Points, in no order, along strands that fork and pass close to each other.
(in the rows, 100 means zero)
Two points are linked if the straight distance between their rows is under 97.2. Some points are linked to none.
q_312: [96 71 139 73 102 113 129 81 112 66 105 88 81 94 72 122 96 112 134 103 71 107 109 98 103 118 100 144 110 62 124]
q_191: [113 119 134 106 123 127 101 89 82 96 70 119 85 125 112 144 126 135 84 101 115 125 95 146 118 81 112 85 120 96 74]
q_475: [101 116 126 110 97 88 90 86 100 132 95 116 79 62 138 108 102 106 87 111 119 77 84 135 116 75 69 137 77 83 84]
q_815: [130 107 113 89 93 130 109 58 109 109 107 129 121 77 111 77 77 49 99 94 117 89 120 83 135 79 68 106 108 105 107]
q_658: [107 108 134 113 126 55 78 101 89 147 90 116 76 82 82 96 119 127 125 127 93 54 68 94 64 84 68 114 103 92 101]
q_693: [102 134 79 111 90 135 79 101 76 111 90 96 106 110 121 101 112 91 67 99 145 84 132 128 117 80 102 54 90 142 57]
q_210: [92 113 108 75 73 100 89 142 104 108 91 64 61 107 76 64 99 89 134 102 95 96 78 84 27 97 94 65 68 112 107]
q_619: [106 134 113 112 114 44 62 101 118 145 78 113 77 91 130 72 92 90 99 120 101 102 58 98 73 44 74 73 92 102 100]
q_636: [80 110 85 75 70 144 112 81 101 99 132 93 90 83 79 90 86 98 93 98 100 95 125 68 105 98 85 96 104 92 93]
q_701: [74 109 69 83 81 140 124 106 91 89 134 84 113 83 104 113 81 80 82 63 115 97 141 75 119 101 101 114 115 107 93]
q_281: [98 93 69 95 58 78 82 111 135 97 117 104 132 96 93 75 99 79 80 114 56 122 118 61 113 117 83 97 120 100 114]
q_961: [115 92 111 71 115 106 115 94 69 102 90 87 95 100 98 76 77 71 141 94 108 122 67 105 83 89 137 143 70 94 124]
q_641: [100 74 153 82 97 115 112 94 101 76 99 95 86 97 100 114 109 85 138 126 76 115 109 126 125 103 114 158 80 63 112]
q_184: [94 126 61 119 77 110 83 105 107 100 111 102 110 85 131 83 93 69 65 89 124 81 118 103 123 84 94 71 102 132 67]
q_907: [95 91 96 116 117 93 88 78 114 96 120 119 108 80 114 103 61 87 110 79 90 136 73 114 126 97 97 137 81 57 112]
q_853: [104 103 95 114 113 97 111 116 102 69 65 78 96 105 62 77 129 146 113 112 83 71 92 100 75 119 123 60 100 121 85]
q_554: [126 104 94 106 93 125 105 80 117 95 123 115 141 73 123 98 68 71 76 93 95 108 135 103 163 80 82 112 128 100 78]
q_850: [94 111 74 77 88 122 116 119 100 89 105 101 108 79 136 110 97 45 84 52 111 112 112 93 109 95 112 143 117 120 107]
q_741: [83 90 109 58 94 109 133 101 109 78 95 85 69 84 55 120 123 115 118 89 83 76 110 75 69 123 95 132 115 79 123]
q_755: [105 64 73 110 121 68 82 109 85 117 102 105 144 126 94 101 106 137 73 148 83 88 95 91 96 138 126 112 97 106 92]
q_449: [85 103 63 104 95 125 95 47 107 77 82 120 107 90 78 111 118 124 80 90 94 106 94 103 112 141 129 86 92 90 95]
q_451: [105 105 151 125 122 122 106 75 76 99 99 126 96 124 90 114 106 130 110 103 127 69 115 107 114 114 67 78 115 91 94]
q_250: [96 98 93 125 101 108 104 131 123 66 100 65 80 102 102 86 81 100 118 64 93 143 88 111 89 93 119 57 67 92 104]
q_297: [103 122 90 108 106 98 100 104 96 122 105 103 97 79 112 89 90 83 66 83 111 76 99 96 105 73 85 96 130 118 69]
q_87: [94 52 96 110 110 97 97 93 79 107 130 97 149 124 78 103 91 137 98 122 91 107 115 81 105 153 97 122 105 87 110]
q_231: [107 102 79 119 102 60 92 134 114 89 91 108 135 132 97 103 114 81 113 95 100 104 100 79 77 107 96 53 145 146 129]
q_832: [95 99 147 132 108 121 108 83 91 85 102 118 107 115 116 132 100 100 100 73 148 86 110 138 123 118 54 94 109 91 103]
q_750: [108 98 115 55 63 113 90 76 96 97 71 104 74 98 86 85 136 87 114 128 82 103 88 91 87 119 125 123 71 91 123]
q_456: [115 90 134 91 87 117 117 124 80 81 105 78 97 107 114 101 96 86 136 135 90 117 124 140 138 84 132 141 73 96 96]
q_292: [120 64 129 113 78 85 93 135 75 110 109 93 142 119 129 76 110 71 115 114 113 88 116 110 122 108 82 115 88 121 119]
q_595: [86 92 85 100 89 145 107 73 81 77 103 99 91 88 97 100 98 92 119 102 119 112 123 123 133 119 122 119 55 81 110]
q_577: [132 102 92 114 113 74 96 106 110 100 86 103 132 95 135 75 91 77 82 117 85 114 92 119 140 64 112 86 123 121 77]
q_126: [109 120 111 105 106 84 83 98 91 135 108 79 79 67 125 96 81 121 79 132 89 88 107 122 128 51 99 126 84 90 55]
q_534: [92 58 80 84 65 99 96 103 127 74 119 82 124 99 66 106 99 103 120 93 75 135 112 74 78 151 96 111 94 69 147]
q_109: [88 107 131 108 99 102 96 82 133 114 124 126 55 62 76 120 115 104 99 91 90 64 105 89 106 100 56 133 111 61 108]
q_764: [86 113 117 103 95 91 86 114 95 106 108 77 67 88 91 72 99 92 131 100 101 88 79 86 74 83 84 101 76 94 100]
q_546: [110 120 127 124 106 133 106 59 86 108 121 121 110 99 122 128 66 89 87 77 139 99 122 136 143 83 59 89 109 91 84]
q_675: [100 107 66 55 48 93 101 93 136 89 98 100 116 105 80 99 88 77 75 100 61 147 106 63 85 115 116 73 125 98 117]
q_290: [117 95 139 113 134 104 97 70 73 97 85 120 116 145 101 122 104 138 113 123 115 118 93 132 119 106 91 84 106 88 91]
q_830: [109 111 122 85 123 93 112 116 76 118 83 77 69 87 114 66 103 82 127 100 111 89 63 104 75 59 117 131 86 102 96]
q_754: [106 91 142 90 103 130 126 115 64 83 111 63 90 130 99 102 91 110 137 117 110 123 118 128 116 75 110 103 88 98 89]
q_381: [93 64 87 119 139 78 103 80 120 95 126 110 118 102 95 98 50 102 117 79 82 131 69 103 99 123 96 109 103 62 137]
q_947: [87 104 74 126 116 108 96 83 124 74 92 94 76 67 85 96 111 140 83 94 77 92 93 117 127 112 118 85 96 85 77]
q_346: [100 87 89 96 83 114 118 124 121 63 95 61 97 115 73 65 92 107 137 95 88 119 97 101 76 119 103 46 73 106 109]
q_568: [101 104 108 119 134 77 129 105 89 107 111 95 117 94 98 107 80 102 94 69 109 81 94 92 100 85 75 108 155 109 94]
q_228: [89 72 74 135 153 65 110 95 97 101 127 114 132 109 87 109 70 110 118 85 104 95 74 90 83 132 91 99 128 102 131]
q_917: [104 93 122 125 112 108 106 75 99 82 68 153 108 109 120 124 132 103 111 89 125 80 81 150 121 127 76 114 97 91 113]
q_841: [100 97 86 97 80 99 92 149 126 94 89 59 84 120 68 85 81 125 130 93 90 107 93 87 29 123 99 29 83 113 102]
q_544: [86 103 119 94 67 106 106 106 137 93 109 119 72 69 93 105 133 71 103 97 89 77 118 77 105 102 67 128 106 80 114]
q_972: [93 112 97 121 100 117 95 132 100 94 121 73 80 105 121 112 76 100 90 76 108 146 105 129 108 70 125 75 75 100 83]
q_272: [99 109 107 107 123 70 113 87 116 115 86 154 95 71 98 121 113 94 100 73 100 62 68 111 98 110 54 142 140 102 120]
q_558: [96 69 110 124 88 104 118 142 90 88 132 90 126 103 123 80 101 62 121 79 129 81 123 90 119 111 74 106 83 111 127]
q_457: [92 132 67 95 109 91 69 78 112 119 59 136 96 109 94 123 132 134 51 117 94 89 81 94 72 120 128 64 109 111 73]
q_505: [93 105 82 105 108 135 95 61 93 98 123 112 99 61 118 103 69 92 105 98 111 122 107 134 143 100 108 138 61 61 96]
q_651: [95 76 93 73 75 112 109 79 111 73 94 114 125 100 89 109 110 79 113 88 89 135 101 73 102 139 102 123 110 77 153]
q_32: [123 106 93 106 108 48 86 128 104 122 85 86 122 130 125 71 84 70 83 127 91 121 77 95 88 60 114 74 114 133 87]
q_318: [93 107 109 70 112 133 150 110 71 89 121 48 82 99 71 99 67 114 116 79 107 103 109 86 79 76 117 99 115 100 86]
q_948: [104 131 89 90 83 64 55 91 123 136 84 129 76 100 115 87 114 81 85 115 83 104 82 73 81 68 81 53 102 115 101]
q_123: [98 113 92 63 105 125 122 80 88 103 116 89 91 111 65 104 81 126 90 85 99 98 112 62 76 92 107 77 134 107 88]
q_894: [71 110 94 60 65 113 105 111 115 85 99 105 76 80 88 133 138 83 92 72 86 96 109 68 90 125 96 139 122 86 125]
q_14: [105 109 150 122 86 95 85 119 81 120 92 112 86 94 135 130 123 97 94 105 129 73 106 140 107 85 61 124 84 96 81]
q_983: [97 130 65 90 77 92 57 82 118 117 69 113 83 93 106 89 133 104 64 125 89 97 89 80 80 96 114 64 71 112 90]
q_298: [127 102 99 102 93 103 92 101 102 100 103 114 134 96 133 112 88 78 74 102 86 128 110 129 153 80 112 114 135 103 76]
q_740: [111 104 91 109 120 94 104 99 143 84 95 97 63 63 68 78 119 134 95 107 50 70 101 103 128 71 103 80 110 97 73]
q_285: [83 118 69 89 101 107 82 101 92 118 85 108 90 124 90 140 110 128 52 98 102 112 90 90 58 128 151 97 101 101 73]
q_539: [90 90 43 110 83 57 93 117 138 84 102 107 138 104 95 98 110 73 91 89 78 110 104 71 92 129 104 73 136 129 135]
q_304: [97 90 98 95 82 101 85 106 80 122 124 78 117 110 105 99 95 107 88 134 92 111 120 98 121 102 108 116 80 89 82]
q_586: [94 94 117 111 90 92 88 85 92 84 68 130 103 118 107 101 154 101 128 119 111 83 92 109 101 133 88 99 80 92 125]
q_512: [79 109 73 88 96 83 62 92 96 116 99 70 90 116 112 115 64 132 64 139 106 126 89 86 66 97 129 89 48 81 79]
q_384: [109 107 70 103 115 103 79 94 69 113 83 98 126 122 123 100 105 114 50 117 129 78 112 112 103 95 123 81 96 134 58]
q_105: [110 85 112 95 68 85 96 124 84 103 98 88 120 108 107 76 133 93 109 139 93 75 117 95 119 110 100 127 89 113 102]
q_567: [109 89 100 82 114 87 107 110 68 124 91 83 108 133 114 91 69 78 107 90 113 134 69 97 65 93 143 119 83 112 114]
q_370: [115 119 143 110 109 128 110 99 78 104 82 114 77 103 136 133 114 105 97 107 128 107 105 162 122 62 91 119 99 97 70]
q_66: [101 103 78 48 63 111 109 71 125 80 91 112 113 94 84 96 106 63 109 75 84 135 96 56 81 122 104 83 122 97 152]
q_110: [99 102 66 84 80 138 128 67 100 60 85 86 123 107 74 94 109 115 103 88 105 124 113 96 104 136 144 75 88 110 107]
q_688: [68 101 73 107 122 88 59 95 96 115 109 80 94 129 97 100 53 132 86 120 129 108 85 72 44 114 118 56 42 89 88]
q_227: [86 94 95 93 80 83 64 87 95 110 96 95 110 109 111 89 93 122 96 139 92 124 90 93 89 107 115 96 60 89 95]
q_368: [121 98 104 79 116 93 112 94 147 108 68 101 39 82 49 85 133 128 108 101 64 57 97 87 105 64 107 82 101 106 91]
q_629: [101 107 115 95 127 86 134 119 115 88 109 79 79 76 77 92 103 109 116 83 83 71 99 87 91 71 84 102 145 101 96]
q_732: [102 78 64 120 122 57 80 126 102 116 89 119 120 117 100 123 121 124 77 110 90 103 82 101 78 141 133 103 99 117 109]
q_150: [97 93 133 117 108 78 111 90 118 103 120 135 103 82 98 129 99 98 112 81 94 93 89 105 114 115 56 147 128 71 129]
q_393: [114 113 128 97 111 140 115 43 90 126 125 126 97 88 95 101 65 85 99 88 136 84 115 82 128 82 57 92 104 89 102]
q_417: [93 112 139 98 106 131 127 129 63 97 130 54 76 128 78 103 71 131 127 103 98 117 116 104 80 76 98 87 96 96 64]
q_600: [119 85 72 107 130 76 85 91 65 122 82 105 132 102 137 88 103 125 67 114 123 69 81 127 106 103 100 133 88 125 78]
q_901: [91 67 97 127 132 70 95 93 94 122 141 115 147 112 76 125 72 129 90 113 88 97 106 86 95 139 77 121 153 85 110]
q_778: [105 95 125 72 120 105 147 114 135 84 89 87 46 91 58 96 121 112 123 94 71 64 116 80 89 52 90 85 125 96 100]
q_46: [92 85 116 94 84 105 92 83 104 78 67 99 71 100 80 74 150 100 136 123 94 75 91 98 84 118 111 99 55 93 120]
q_960: [90 86 84 124 101 98 112 149 81 91 108 98 123 114 123 94 113 82 99 57 124 79 125 90 102 111 80 79 111 137 116]
q_383: [109 118 126 107 139 59 115 110 88 130 84 122 83 84 86 100 111 93 127 86 106 57 64 102 62 88 72 129 143 111 123]
q_138: [96 94 76 87 84 104 106 125 82 117 120 88 108 105 128 86 76 56 96 79 105 118 97 90 102 87 129 128 94 121 108]
q_673: [89 94 65 123 85 101 98 144 102 82 111 92 109 89 120 86 116 87 81 87 99 89 122 103 126 99 107 91 90 130 83]
q_932: [94 113 109 124 104 83 77 122 91 123 109 80 86 107 143 126 83 121 70 111 105 130 98 134 112 53 109 99 85 94 61]
q_125: [108 101 98 67 80 159 125 52 87 67 78 96 85 103 76 88 110 103 124 107 112 116 122 113 121 109 147 92 64 102 109]
q_320: [85 85 75 103 107 96 90 129 102 102 107 111 111 138 97 143 116 117 71 89 103 115 106 81 60 149 141 80 103 116 105]
q_62: [124 116 95 136 109 55 95 134 112 106 90 100 127 114 117 61 96 60 111 96 106 101 84 97 91 75 82 53 133 139 110]

Follow the links from the first point to the second, and from the first to the third. Name the last point that the two ways share.
q_210, q_62, q_586 | q_832
q_66, q_14, q_750 | q_832
q_285, q_960, q_600 | q_184

A fork is a point with three links, a tip a point with one. Leave the first point through the second and follow the links. Name the first fork or tip that comes.
q_850, q_138 | q_832
q_381, q_907 | q_184
q_417, q_754 | q_658
q_815, q_554 | q_534
q_368, q_740 | q_619

Name the points in between on the shortest way along the links from the first point to the second, in order.
q_318, q_109 | q_417 > q_754 > q_456 > q_641 > q_312 > q_741 > q_894 > q_544
q_384, q_755 | q_693 > q_184 > q_297 > q_568 > q_629 > q_778 > q_368 > q_740 > q_947 > q_449 > q_110 > q_125 > q_595 > q_505 > q_907 > q_381 > q_228 > q_901 > q_87
q_281, q_46 | q_539 > q_231 > q_62 > q_32 > q_577 > q_298 > q_554 > q_815 > q_393 > q_546 > q_832 > q_917 > q_586
q_636, q_46 | q_701 > q_850 > q_138 > q_567 > q_961 > q_830 > q_764 > q_210 > q_841 > q_346 > q_250 > q_972 > q_932 > q_126 > q_475 > q_14 > q_370 > q_191 > q_290 > q_451 > q_832 > q_917 > q_586
